Each row is a point on a tangle of strands that fork and nearly touch. The rows are in no order.
Two points are linked if the straight distance between their rows is under 50.4. Some points are linked to none.
(886): [ 13  15  -1   3  16 -17  -1  -3 -10  -3 -26  -6  -2  -8   1  22 -10  -4
  -4 -24   8 -15  -8  31  11  -9   1]
(648): [-16 -25   5  -7  -5 -29  30 -17 -21   1   0 -14  17  -8 -23 -25 -19  10
  13 -13   9   6 -16   1 -19 -10  12]
(796): [ 22  -6  -3  -8  14  -1 -11   6  15  18 -32 -20  -6 -26   1  17  -8  25
  -5 -15   8  -2   1   5  -1  -5  13]
(988): [ 11 -17  -1   1  14   2  -1  -2  23  29 -10   0   4  -9  -7  13   1  15
   3   1  -3  17  -4   9   3 -10  -6]
(334): [  9  -1   9  12   7  -7  11   5  -7  -9 -29 -10  -6  12 -14  25 -13  -1
   7 -11   4   0  -1   6  -1  -5  13]
(1538): [ -9  -1  11  -4 -23  20 -10  -5 -12 -17  30  -5 -12 -14   9 -12   7 -13
  -7  15  12  -8   1 -31  -5  33  -2]
(1591): [ -6   4   6  -3  25  24 -19   0  10   0  -7 -22 -15   3 -10  20  30  19
   7   3  21  19   8 -21  -7   0   6]
(511): [-12   5  19 -14  24  17 -15 -15   9   2  -1 -17  -3  -3 -12   5  31   7
  13  -3  35  12  -4 -18   3  -4   0]
(1314): [  9  -9   5  -1  -3   4  -2  -6  20  29 -13   4   9 -15   3   6 -11  -1
   1  -7  -8  -7  -3   7  10  -5 -11]
(486): [-22  -9  20   5  -6  -4 -14 -36 -22  12   4  -4  -4 -21  -6 -19  13   6
  24   2  20   2  -4  -6  17   9  -6]
(1566): [ 24  14 -11   4 -24  13  -1   5  27  -3  24  11  -1  18 -17  28  -2 -25
 -45  -1 -12   8  -3  -4  -6  -4 -15]
(313): [-10  15  -2 -23   9  13   2  22   8 -33  39   7  -1   1  15 -15  19  19
   7  30   6  12  12 -31  -1   8  -3]
(24): [  6 -13  -9 -30   6 -24   7   2  -7  19 -20 -12  12 -26  -1  -6 -26  13
  -7 -25   4 -11 -12  14 -21  -5   7]
(971): [  1  -8 -10 -10   3  -2 -11   7 -10   6   8   2 -15 -11  25 -19   2  23
  11  18  -8   0   2 -13  -7  19  13]
(242): [  0   3   2  -1 -24  14  -8   8  -8 -23  26 -11  -1 -18  14  -8  -7 -21
 -15  13   5 -27   2 -15  -5  30   6]
(332): [-18  23  12 -24   9   8 -19 -24 -18 -12   3 -18  -3  -6  -6 -16  19 -13
  12 -13  33 -23  -8 -18 -10   5   2]
(1458): [ 10 -12  21  19  -7  -5  -2 -12  -9   0 -34 -16   2  -3 -24  25 -20   2
   9  -7   3   0   7   0  10   0  12]
(155): [ -8  21   6  -4   8  -3   2 -16  -9 -13  23   0  -6  19  -7   3  20 -19
  12  -8  14   3 -13  -1  -4  -2 -14]
(800): [ -1 -25  14   8   4 -19 -11 -29 -17  15 -14 -29   7 -34 -18  -8   6  37
   5  -4  26  19  -5  -3  10   3  19]
(1169): [ -2 -31   8  22 -14  -1  14   1 -16  -5 -21  -4  -5   0  -7  -8 -22  11
   8  11  -3   6   2  -7  -2   6  22]
(1241): [ -9  13   1 -14  13  -4   7  -1   4  -5  10   5   1   9   4   2  10 -12
   7 -13  12  -5 -15  10   0  -9 -18]
(1696): [  9  -7   2  19 -11  13  23  24  29  -6 -16  17  14  23  -5  -1 -14 -19
 -18   9 -16   0   7  -2  13 -19  12]
(1145): [ -6  -8  -4 -12   7 -16   3  -6 -10   7   2  -2   2 -14  10 -21  -6   8
  15  -5   8 -13 -11   9  -7   1   3]
(1415): [ 10  11 -11 -20  14  -6  -7   5  -4  10  -1  17 -11  22   6  13  14  -4
  -4  -3  -8  17  -6   9 -12  -1 -19]
(1032): [  9  22 -17  -8  10  -2  12  25   9 -21  18  20   4  14  19   3   3 -11
 -19   0  -7  -2  -5  18   5  -8 -12]
(1295): [ 10  -1 -14 -36  14   1   1  27  26  18   0  24   7   2  14   1   1  11
 -10   7 -13  17   0   8  -3  -7 -23]
(1599): [ 19  20  -9  -1 -14   3   7  18   7 -12   9  10  -1  26  -2  17  -5 -29
 -34  -1 -14  -3  -1   5  -5   1  -7]
(1446): [  2  -5   2  30 -25  22  -5 -12   4  -2  12  10   7  -6   8  -1  -2 -21
 -13   8 -11 -11  -4  -4  18   8  -5]
(1794): [ -6   2   8  14 -15   1 -15 -29 -24   9  12   5  -5   3   4  -7   8 -13
  11   4  -5  -4  -3  -4   5  16  -7]
(262): [ -5   4 -18  -5  11 -22   6 -12  -9   6   8  23  -2  18   7 -19   7   3
  10  -8  -5   8 -16  24  -2 -16 -12]
(1618): [ 19   7   7  18 -26   0 -11 -14  -5  11 -27   0   5  -4  -7  16 -26 -25
 -11 -20 -21 -25   6   8  13   0   1]
(231): [ -8 -13  -2 -10  -4 -18  25  18  -3  -4  -7   6  24  -8   0 -25 -34  -4
   2   3  -9 -20   1  15  -9  -6  12]
(518): [ -1 -18  -2  16   5  31  -3   1  26 -12  28  21   1  -1   8   2  19   7
  -2  24 -11  20   2 -11  15   0 -16]
(160): [  5   3  13   5  18 -22 -15 -19 -10   8 -26 -23   8 -20 -16  16  -1  20
   5 -16  27  -3  -2  12  20  -7  10]
(1300): [  6  -1 -11  -8  27   0  -5  17  10   8 -28 -26 -14  -8  -2  20   2  36
  -3 -13  15   5   3  -5 -14  -9  17]
(444): [-39  17  -7   1  -9  -8  -7 -28  -9   6  28   5  15  -8   0 -28   6 -14
  20 -27  -1 -26  -7  18   4  -3 -31]
(127): [  6   6  11   0  13  -1 -18 -14   1  11 -16 -16   5 -26   2   9   3   6
   6 -15  21 -13  -6   8  16  -1  -1]
(1722): [ 20  -8  13  26 -14   8 -17  -3  -2   7 -27 -16 -13   4 -20  32  -4   1
   7   2  -7   7  18  -4  10   5  11]
(1092): [-11  13  -6 -18  23  16 -15  -4  -3 -19  15  -4 -25   2  10 -11  36  23
  16   4  18   9   0 -26  -5   5   6]
(1671): [ 13   7 -13  12 -15   9  -5  -4  17  17  -2  28  11   0  18  -4  -8 -19
 -25  -5 -31 -14  -3   9  15  -6 -12]
(1397): [ -6  11  -9 -29  21 -19   4 -10  -8  -3  15  14 -18  23  -5 -17  22  11
  24  -2   6  20 -10  -2 -17  -7  -9]
(52): [-20   7  -2 -21   9   6   3   6  -5 -28  30   7 -20   1  11 -28  25  15
  19  18  12   9   7 -27  -1  10   5]
(443): [ -9   4  12   3 -12  10 -14 -20 -22  -9  16  -4 -19  -3   2  -6  19 -10
   8   9  10   0  -2 -21   0  24  -1]
(315): [-10  -6   0  16  -6  -1  17  13  -6 -23   1  12  13   9   9 -23 -15 -17
   3  11  -7 -18  -1   8   7  -1  15]
(1443): [-16  -4   6  -9   0   5  -5 -10   1   9  10  -4   7 -24  12 -18   1  -4
  15  -4  11 -18  -9  -2   4   7 -10]
(90): [  5  -9  -5  23  -6  16 -14  10  -7  -6  -8 -11 -26  -6  18   8   3  19
   5  16  -4   3  13 -13   6  19  15]
(329): [  6  -2 -18   6   5 -30   7 -10 -24  12 -13  19  -1  22   3 -14  -4   3
  -2  -7 -13   8 -13  28  -9 -12   5]
(1025): [  6  24 -12 -37  12   1 -11  11   6   4   2  10  -5   5   8  16  14 -12
 -17 -15   5   5 -13   9  -7  -2 -30]
(1247): [ 11 -16  -6 -18   8 -25   3  -6 -19  13 -16 -25   8 -19  -6  -7 -16  25
  -1 -19   8   2 -14   0 -25  -3  21]
(512): [ -9 -13   4  -6   6  15 -10 -12   4   5  20  10 -10  -3   7 -10  21  13
  16  17   0  18  -2 -18   1   8 -10]
(367): [  3  13   9  -4   7  10 -20  -5 -15 -17 -11 -24  -7 -18   8   8   3  -8
   4 -11  24 -27  -3  -8   0  15  13]
(730): [-35  17   8   9 -12   0   4 -21  -3   7  15  -2  22  -8  -9  -4  -3 -24
   7 -28   2 -26  -9  12   7  -4 -27]
(1251): [-38   8   0  -7  -7 -22  -1 -33 -19   1  14  -2   4  -1 -12 -32   6 -13
  32 -19   8 -20  -4  10  -6  -4 -17]
(3): [  7  20  -9 -15   4   8   8  30  15 -27  36  13  13   4  19  -3   3  -1
 -14  17  -2  -1   4  -2   4   3  -9]
(659): [  8  -4 -10  20 -12  -6   3  -6   9  24 -30  28  17   4   5 -11 -17 -16
 -17  -8 -28 -10  -3  15   9 -17   0]
(1422): [  2 -21 -11  23   4 -16  28   8  -8 -13 -18  -1   8  -4   1 -10 -27  15
  -1  -4  -4  -4  -7  14  -1 -16  29]
(437): [-25 -15  -3 -17  -2  -6  16  -9   7  -7  31  15   3 -10   4 -50   6   9
  27  14   7   4  -3  -7   5  -5  -9]
(171): [-24   3   9  -6  14   1  14   5 -15 -31   5 -15 -21   8  -4 -11  10   5
  24   2  25   2  -1 -16  -8   5  18]
(909): [  0  -2  -7  -5  -8   9 -10  18  -8 -12  24  13  -5 -12  32 -24   0  11
   4  32 -12  -6  11 -15   3  26   6]
(674): [ -5  -3  11  -1  -8 -18   6 -13 -30   6 -19  -1   2  14 -14   0 -21 -13
  15  -7  -7 -10  -5   1 -18   4   7]
(1730): [ 19 -11 -12   3   5   6 -26  -2   3  27  -6   6 -16   1   8  11   9  16
   4  12 -19  17   8  -1  -5  10  -1]
(1483): [-19  -5  23 -18  13  19  -9 -16  -5   3  -9 -17 -14  -4 -15 -10  24  16
  16   5  33  14   2 -33  -7   7  13]
(606): [-25   2   2 -30   1 -26  23  10 -10  -2   3   5  19  11  -8 -25 -17 -16
  11  -8   1 -13  -4  12 -22 -10  -6]
(409): [ -9  -6  -3   0   8  22   2  19  17 -26  33  12  -3   1  16  -8  17  22
   4  32  -2  20   8 -22  10   6  -7]
(1227): [ 12 -17 -20  11   6 -27   6 -17 -20  20  -1   5  -2   8   2 -13   2  23
   1  -3 -13  23 -14  18 -10 -11  13]
(237): [ 12 -16 -12  -7   1  -2  -9   8   1  25  -1   9 -10   4  14  -8  -2  26
   6  22 -20  16   6 -10 -14  14   7]
(975): [-32  -3  -2  15  -7  -8  11 -13 -12 -20  15   5  16 -10   4 -25  -5 -24
  14 -11   2 -36  -3  26   7  -7  -3]
(767): [ 11  -5  -7   5  -6 -13   8  16 -14   8 -18  18  -1  37  -1  -5 -15  -5
  -4  12 -26   8   5   2 -18   1  14]
(240): [  7  -2   7 -13 -11   7   3  16   8   5   4   2   5   5   5  -1 -13 -11
  -2  11  -9  -8   6 -13  -6  12  -1]
(191): [ -1   1   4  -8  -5 -17  11   4 -25  -1  -7   6  -6  30  -5  -7 -10  -8
  13   9 -12   1   1  -7 -23  10  11]
(250): [ 15  -8 -18   4  16 -12   3   9  -2  19 -21   3 -14  20 -10  20   4  18
  -5  -2 -11  30  -1  17 -14 -12   5]
(1428): [ -9 -13  22  33  -2  22  -1 -15   2  -8   1  -6  -6   4 -15  15  19  -6
   8  14  14  22   5  -6  22   3  -3]
(1369): [ -1  23 -14   3   1  -3  11   7   2 -24  20  14   7   2  15  -1  -2 -27
 -17 -14  -3 -27 -10  28   7  -9 -11]
(1371): [-11 -22  19  32  -9  14  15  -8   0  -6  -9   5   1  13 -14   1  -1 -10
   9  12   4  12  -1  -5  16  -2   6]
(788): [-21  12   9 -21  14  -7   1 -15 -18 -21   5 -14 -15   4  -9 -25  16  -3
  28  -7  30 -10  -5 -13 -13  -1  11]
(791): [-23   0   6 -21  -7   7   7  -4   7 -12  43  18  15  -4   9 -35   8  -5
  14  19   0  -3  -1 -17   4   5 -23]
(774): [-15 -16   9  -7  11   8  -4  -7  -9   5  -7 -15 -23  -9  -6 -11  17  31
  16  10  18  22   3 -27 -11  10  19]
(1098): [  4  24  -6 -33 -19  -2   4  29   7   0  16  10  25  -7  12  -7 -21 -28
 -29   2 -15 -24  11   9  -7   8 -15]
(1171): [-15   3  16   4  -4   6  17   4 -15 -28  13  -6 -11  16  -4  -1   5 -14
  13  10  12  -1  -1 -15  -5  11   8]
(440): [ 21  -7  -7  18   3   7  13  21  26  -1 -26   0  -8   0   3  18 -15   8
 -10  -6 -14  -2  10  14  14 -15  14]
(438): [ -8  31  -4 -37  -6  -6   9  21   4 -15  28   7  15  10   1   2   1 -29
 -24 -10   7 -12  -7   7 -14   0 -27]
(144): [ -1 -22  13  26 -26  11   1  -2 -18  -2 -12   9  -9  10   1 -12 -13  -9
   5  22 -13   1   8 -15   2  19  13]
(1334): [ -2  -5 -10   8  16 -10   6  -7  -4  -1   6  13  -7  16   3  -4  13  10
  15   4  -2  17  -9  11   0 -12   1]
(1503): [  5  16  17  12 -10 -16 -12 -22 -15  14 -25  -5  12  -3 -16  25 -15 -18
  -4 -24  -5 -17   0  16  16  -2 -10]
(1216): [ 19  -1 -10  21  -8  23 -28   1  -1  -4   8  -7 -27   6   7  24  17   6
  -6  15 -12  11  13 -13   0  18   5]
(267): [  0  31  11  19 -18  -7 -10 -26  -8   6   2  -6  15  -4 -14  24  -4 -28
 -21 -28  -2 -23  -4  17  18  -1 -19]
(43): [ -2  24  -2 -34  11   0  -4   7   3  -4  12   0   2   6   8   0   9 -16
  -8 -12  13 -12  -9   0 -14   3 -17]
(235): [ -2  -5   3   1  15 -13  12   9 -15 -17 -24 -21  -7   1  -7  10 -15  13
  14 -12  14  -4  -4  -3 -14  -2  22]
(1533): [ 18 -15 -21  10   6 -19  -1 -12  -3  36 -17  10   5  -1   1   0  -3  20
 -11  -7 -14  21 -11  29   2 -15   2]
(1077): [ 16   9  -8   4 -17  16  10  19  38  -4  15  23  21   7   7  -1 -10 -21
 -38   8 -22  -3   6  -1  15 -10 -11]
(1771): [  5 -11 -13 -14  15 -23   4 -11 -18  10  -4 -27  -5 -12  -5 -13   8  37
   5 -15  15  17 -12  -5 -25  -5  21]
(1187): [ -4  -9   9   7  -3 -26   8 -22 -23  12 -19  -3  11  -1 -18   1 -17   1
  12 -16   3  -4  -9  13  -6  -9   4]
(1178): [ -1  25  10 -12   1   4 -22 -14 -18  -6   2 -18  -1  -6  -1   7   9 -20
  -2 -16  21 -25  -7  -6 -11  14  -3]
(1707): [-24  10  14  -3  -5  -5   4 -20   7  30  -6   0  24  -7 -12   4  -6 -14
   6 -28   3 -11  -9  12   8 -10 -30]
(1338): [-12  25   1 -38  -3 -10  19  26   3 -12  26  15  26  17   3 -20  -6 -21
  -4   9   1  -2   6   6  -9  -6 -21]
(186): [ 22 -17  -3  -3  12 -15  -3  -5   9  28 -30 -24   6 -23 -16  21  -8  29
  -7 -17   6  19  -3  10  -3 -12  11]
(1734): [-15  14  -7   0  -6  -6   3  -3  -8 -17  15   2  13 -13  14  -7  -5 -29
  -6 -19  -4 -41  -3  26   3  -1 -11]
(1695): [ 18  -2  -9   1   1 -10   2  17  -7  11 -27   2 -17  29  -6  17 -10   8
  -5   3 -20  15   9   4 -20  -1  12]
(1349): [ -3   4  15   5  18   7 -12  -5 -11 -16 -24 -29 -10 -13  -4  13   5  14
  11  -8  32  -9   1 -10   7   6  17]
(40): [  6   7 -13  18  18  12   1  21  11 -15   2   2 -17  28   0  31  17   5
  -8   8 -10  20  11   2  -2  -8   2]
(893): [  6 -11 -12   1  26   8  -5   8  25  13  -3   3  -9   3  -2  18  18  19
   6   7  -5  28   4   6  -2 -12  -6]
(1022): [ -4  -1  17  -4 -12  19  -8  -8  15  12   4 -11   8 -20   3   4  -1 -13
   1  -6  11 -16  -4 -14   7  10 -13]
(805): [ -1 -14 -11   6  -1 -21  20   3 -12  -1 -21  11  18  -6   2 -15 -34  -6
  -7 -10 -14 -21  -5  23  -5 -13  19]
(1486): [ 14  20   7  -7  -4  14 -23 -17  20  14  15  -8   2  -2 -18  38  19 -18
 -24 -13  13   9  -5  -6   0   1 -26]
(142): [  3  -1   3  -2 -18  15   4  32   5 -16  17   3   8  -7  21 -17 -12   3
  -4  33  -9  -7  18 -16   8  21   9]
(1132): [-14 -15   4 -21   6 -18  19  -1  -1   9  -1 -10  11  -9  -7 -21 -12   8
  14  -6  14  -1 -12  -1 -18  -8   5]
(1557): [ -1  -2  -9 -23   4 -23   4   1  -9  19 -12   4   7 -13   9 -10 -16  -1
  -1 -17  -1 -16 -10  21 -13  -5  -7]
(1262): [ 16  -5 -11  19  -3 -19  -4 -19  -3  33 -31  17  10  -4  -2   5 -12   2
 -15 -14 -18   3  -5  30  13 -16   1]
(876): [  1  10  -4 -20  -2  -9  14  23   0 -11 -14   3  13 -12   7   0 -30 -24
 -15 -14 -10 -38   7  22  -6  -3   4]
(427): [  3  11   3 -22   1   4   0  30  -2  -9   6  -7  -4   9  11  -2  -2   4
   2  18   0  -4  11 -20 -13  17   8]
(128): [ 12  -9   8   1   6 -21   5 -17  12  34 -32 -10  17 -20 -24  21 -14  13
  -9 -23   5   9  -5  22  13 -19  -2]
(1728): [ 27  -2  -5  30 -25  21 -13   2  15  -1  -1   5  -9  17  -6  20   4 -17
 -19   9 -23   7  10  -5   8   1   6]
(586): [  7   7   2  -2  -7  10 -13  10  -8 -15   3 -15  -9 -14  16   3  -4 -10
  -2   3   4 -24   1 -10  -5  22  10]
(330): [-10  10  -5  -8  14   2  10  37   4 -17   4 -11 -14  16  12   4   5  26
   6  19   4   7  17 -20 -13   4  13]
(856): [  0  23   5 -18 -14  -1  24  31  11 -11  17  21  31  29  -4  -7 -12 -27
 -20  16 -10   4   9  -1  -4  -7 -12]
(602): [-26  -9   4   4  -6  -3  17  -1  -8 -16  16  11  10  -1   5 -32  -8 -15
  15   8   2 -17  -3   6   5  -1   0]
(153): [  9  10 -12  -2   7   9   0  40  18  -9  -5  -8 -18  23   4  30   4   9
 -11   8 -12  12  21  -8 -11  -1   3]
(1411): [  7  11  -7  17  21   2  -6  -3  -3  -9   3   1 -17  15   5  21  25   8
   7   0   1  13  -1  11   6  -5   0]
(1417): [-33  -9   8   2 -11 -20   2 -41 -24  13   8  -3   1 -10 -14 -33   3   3
  31  -9  13  -2  -7   3   4  -3  -8]
(425): [  2 -22   9  30 -12  18  15  15  20  -6 -18   6   3  15  -9   4 -10  -7
  -3  13 -10   9   8  -7  13  -9  13]
(1308): [ 15   0  11   0 -18  19  -1   7  25   5   3  -7   3  -6   0  16 -10 -18
 -13  -3  -6 -13   3 -10   5   6  -7]
(150): [ 11 -14 -10  13   5  -8  31  24  17  -6 -28   5  10   1   1   1 -29  12
 -13  -4 -11  -2   0  14   4 -19  24]
(1378): [ 24  -2   1  22 -14  33 -18  12  31  -4   0 -22 -20  -5 -12  38  11  -2
 -15   0  -7   8  20  -8  12  -2   3]
(1740): [ 24  -1  -9  11 -12  31 -21  12  23  -7  18 -10 -17  -2   4  26  11   4
 -20  13  -8   8  10 -20  -1  13  -2]
(858): [ 12 -22 -13  31   4 -25  21 -14 -12   1 -21  -3  18 -12  -7  -1 -21  18
 -10 -16  -4   6 -13  25   8 -22  24]
(1757): [  3 -12   5  20 -24  21   0  16  -3 -14   4   4 -13  18   6  -4  -4  -3
  -4  29 -14  10  14 -25   3  22  12]
(1637): [ 13   3   0  -3   9  -5 -28 -16  -9  25  -9  -5 -12   0   2  13  15  11
   9   1  -2  11  -1   0  -4  10  -1]
(905): [-19 -16  -1 -25  10  -8  16  -8  10  -1  28  16  -6   3  -5 -36  15  26
  27  17   6  26  -3 -20  -4  -7  -5]
(1534): [ 25   2  -4  13  -7  19  -1  25  29  -7 -14 -12 -17   1   3  28  -7   2
 -14  -5 -12  -6  16   1  11  -6  11]
(720): [ -1 -10   1   0  20 -20 -10 -23 -16  11  -7 -29  -3 -17 -15  -4  20  42
   8  -8  26  25  -7  -2  -3  -6  20]
(1388): [  8  24  -1 -26 -19  -4  16  34  12 -10  -5   2  15  -5   3   5 -28 -33
 -33  -8 -16 -31  12  13  -3   0  -8]
(1678): [  8  25   2   4  -8   2 -11 -10   2   5  -3  -8   6 -20   3  20 -10 -26
 -19 -26  -2 -34  -5  15  11   2 -15]
(753): [ 18  20   1  -8   9  -6 -34 -16  -8  23 -13  -6  -6  -5   2  23  17  -1
  -5 -16   7  -1  -2   9   3   4 -13]
(1544): [-12 -11   6 -11   0 -37  12 -30 -28  14  -9 -17  17 -10 -26 -12 -15   9
  14 -26  14   2 -16   6 -19 -11   4]
(728): [-13  -2  12  32 -28  12  -9 -32 -12   9  11  10  10   6  -3  -5   5 -23
  -1   5  -7  -1  -3  -4  17   8 -16]
(8): [  4  13  -9  -9   6   0  14  52  13 -11  -2  -1   0  19  11   9  -7  20
  -8  21 -10  11  25  -6  -5  -4   6]
(621): [-18 -17  10  -8  -1  -1  -7 -34  -7  19  14   8  -9 -14  -3 -26  17  15
  27   9  11  18  -6 -16   4   4  -8]
(1393): [ -2 -22  -9  26  13  19   4  -3  18  -1  10  24   1   8   5  -7  17  12
   5  21 -10  26  -2   4  17 -14  -2]
(1008): [-13 -19  28  21  -5  14  -2 -10 -15  -7 -16 -16 -15  -9 -15   8   5   3
  13   9  24  17  11 -16  10  14   7]
(837): [-12 -12  -4 -18  23  10   2   0  19   0  23   9  -9   2   1 -11  24  27
  20  18   3  28  -1 -18  -7  -5  -9]
(587): [ -5  20  -7 -26  26   7 -10   9   5 -15  20   1 -20  18   6   3  33  18
   7   7   6  17   3 -25 -17   1  -5]
(418): [-13  -6  -4  -3  12 -13  13   7 -18 -20  -4 -15 -17  -3   4 -14  -1  22
  20   0  16  -3  -3  -5 -14   3  26]
(1048): [  3  -2  -2   8 -27  15   1  17   7 -11  19  15  18  -8  20 -22 -17 -15
 -15  26 -17 -18  10  -9  13  17   4]
(1693): [  4  18 -14 -17  25   0  -9  14  -1  -6   6   6 -22  28   4  19  25  10
   1   5  -5  24   3  -6 -21   1  -8]
(1547): [ 33   3   0  32 -28  10 -16 -11   7  10 -21   5  -6   7  -6  19  -7 -19
 -18  -6 -27  -7  10   6  17  -4   7]
(1736): [  6   3  -5   3  15   4   0  27  11  -5 -23 -21 -21  13  -3  31   2  17
   0  -3   3   7  12  -8 -13  -3  11]
(359): [ 10 -26   4  29 -12  16 -16   4  -1   6 -23 -16 -21 -11  -2  17  -2  20
   5  13  -2  12  20 -10  10  12  15]
(22): [ 11  22  -5 -32  -3   8   6  32  24  -8  22  10  17  -7  15   3  -8 -14
 -26   6  -2  -9   4   2   1   4 -18]
(671): [  6   3   1  -8   7  -9  14  14   1  -9 -27  -5   2 -13   0  13 -27 -11
  -5 -22   2 -25  -2  17  -1  -8   7]
(626): [ 14  25   2 -15  -2   5 -31 -13  -1  21 -10 -11   3 -20   7  17   3 -14
 -16 -25   6 -23  -5   4   3   9 -16]
(1733): [ 22   4 -11  14  -6  20  -9   1  21   1  13  15  -3  19  -5  26  14 -16
 -25   6 -21  17   2   1   3  -5 -17]
(326): [  9   7   5   8  14  17 -29  -8   6   7  -2 -17 -16   3 -15  35  30   3
   3   6   7  22  11 -10   1   5  -2]
(995): [ -1 -10  23  19   3  12 -17  -6  -5  -8 -27 -30 -12 -17 -13  22   5  17
   8   2  28   8  14 -14  15  10  15]
(1717): [ 17  -7  -2  19 -30  26  -5  15  17 -11  18   6  -2  20  -4   8   0 -12
 -23  27 -20  11  12 -23  -1  13   2]
(709): [-31   1   4 -10 -23   5   7   1   2  -5  39  19  29  -2   8 -39  -5 -21
   4  17 -10 -16   3  -9   1   7 -19]
(1166): [ -5   6  -2  -1 -11   3  -4 -10  -8   1  24  17   6   7  13 -13   3 -16
   1   6 -12 -11  -5  -2  -2  11 -13]
(350): [-16 -25  11   1  -6   5   3  -4 -18   0  -8 -10 -19 -15   4 -20  -5  18
  16  13  14   8   5 -21  -7  20  18]
(5): [ 10  -1  -2   8 -12  18  17  16  47   6 -12  26  21  13  -2  -1  -9 -24
 -29   2 -24   2   5   0  18 -22  -7]
(534): [  5 -21   5  18 -18  14  -3  -7   8  19  -8   8   4 -11  10  -7 -11  -4
   1   9 -12  -8   2  -1  16   6   1]
(1665): [-16  -3  -7 -28   1 -32  30  21  -6  -9   8   7  27   1   0 -40 -23   0
   8   5   1 -12   4  20 -16 -12   6]
(1061): [-10   1  13  -5   0 -18   6 -20   3  35 -24  -4  24 -19 -20   9 -17  -1
  -1 -31   4  -6 -10  20   9 -18 -18]
(1183): [ 14  15   2  -6  15  13 -28 -13  12  14   5  -5  -6   5 -16  38  29 -10
  -7  -4   4  22   1  -2  -3   0 -23]
(208): [-16   2 -16   4   6 -15   4 -25   1   2  20  21   4   4   5 -29  10   1
  21 -12   0   1 -15  20  10 -20 -24]
(827): [ 11   0 -16 -16  22  10  -6  27  27   6   6  15  -5   8  10  16  13  15
  -6  12 -14  23   8  -1  -4  -7 -16]
(187): [ -8  12   5   8   6   8   4  -8 -11 -25  24   1 -18  26  -5   8  27  -6
  10   6   8  15  -3 -14  -4   4   0]
(849): [ 12  20  -7   2   7  12  -7   1  12 -15  24   2  -4   0  10  21  15 -10
 -18  -9   4  -3 -12   5   4  -1 -15]
(10): [  1  -7   7  22  13 -22  -1 -21 -10   4 -11 -12   9 -16  -9   5   1  18
   9  -9  17   2  -9  23  24 -14   7]
(433): [-16 -35   5  17  -7  -8  23  -7 -23  -9  -4  -9 -11  -7  -7 -23  -7  24
  12   9   8  21  -3  -9  -6   5  25]
(934): [  0  -3 -11  18  -5 -11  12   9  -8 -12 -16  21  16   6  12 -20 -23 -19
 -10   1 -20 -28   0  19   4  -8  19]
(896): [  5 -13   2  32  10 -13  13 -19   4   8 -19   2  18 -15 -10   5  -9  12
  -1  -9   4   6  -9  30  29 -25   8]
(1239): [  6   9  -9  -1 -20  10  -4   7   9  -2  30  18  17  -2  19 -11  -9 -18
 -21  10 -21 -17   0  -4   2  12 -12]

A fork is a point with three links, a tip a point with one. Leave the first point through the second and follow the links. Name the first fork or tip that comes.
(150), (440) | (171)
(267), (1678) | (1794)
(1183), (326) | (1728)
(1728), (1717) | (1486)
(418), (235) | (1422)

A fork is a point with three links. Follow the links from the first point to the second and name the forks in between, in order.
(1369), (235) | (805) > (1422)
(418), (1077) | (171) > (367)
(1717), (171) | (1728) > (1794) > (367)
(1707), (1443) | (153)
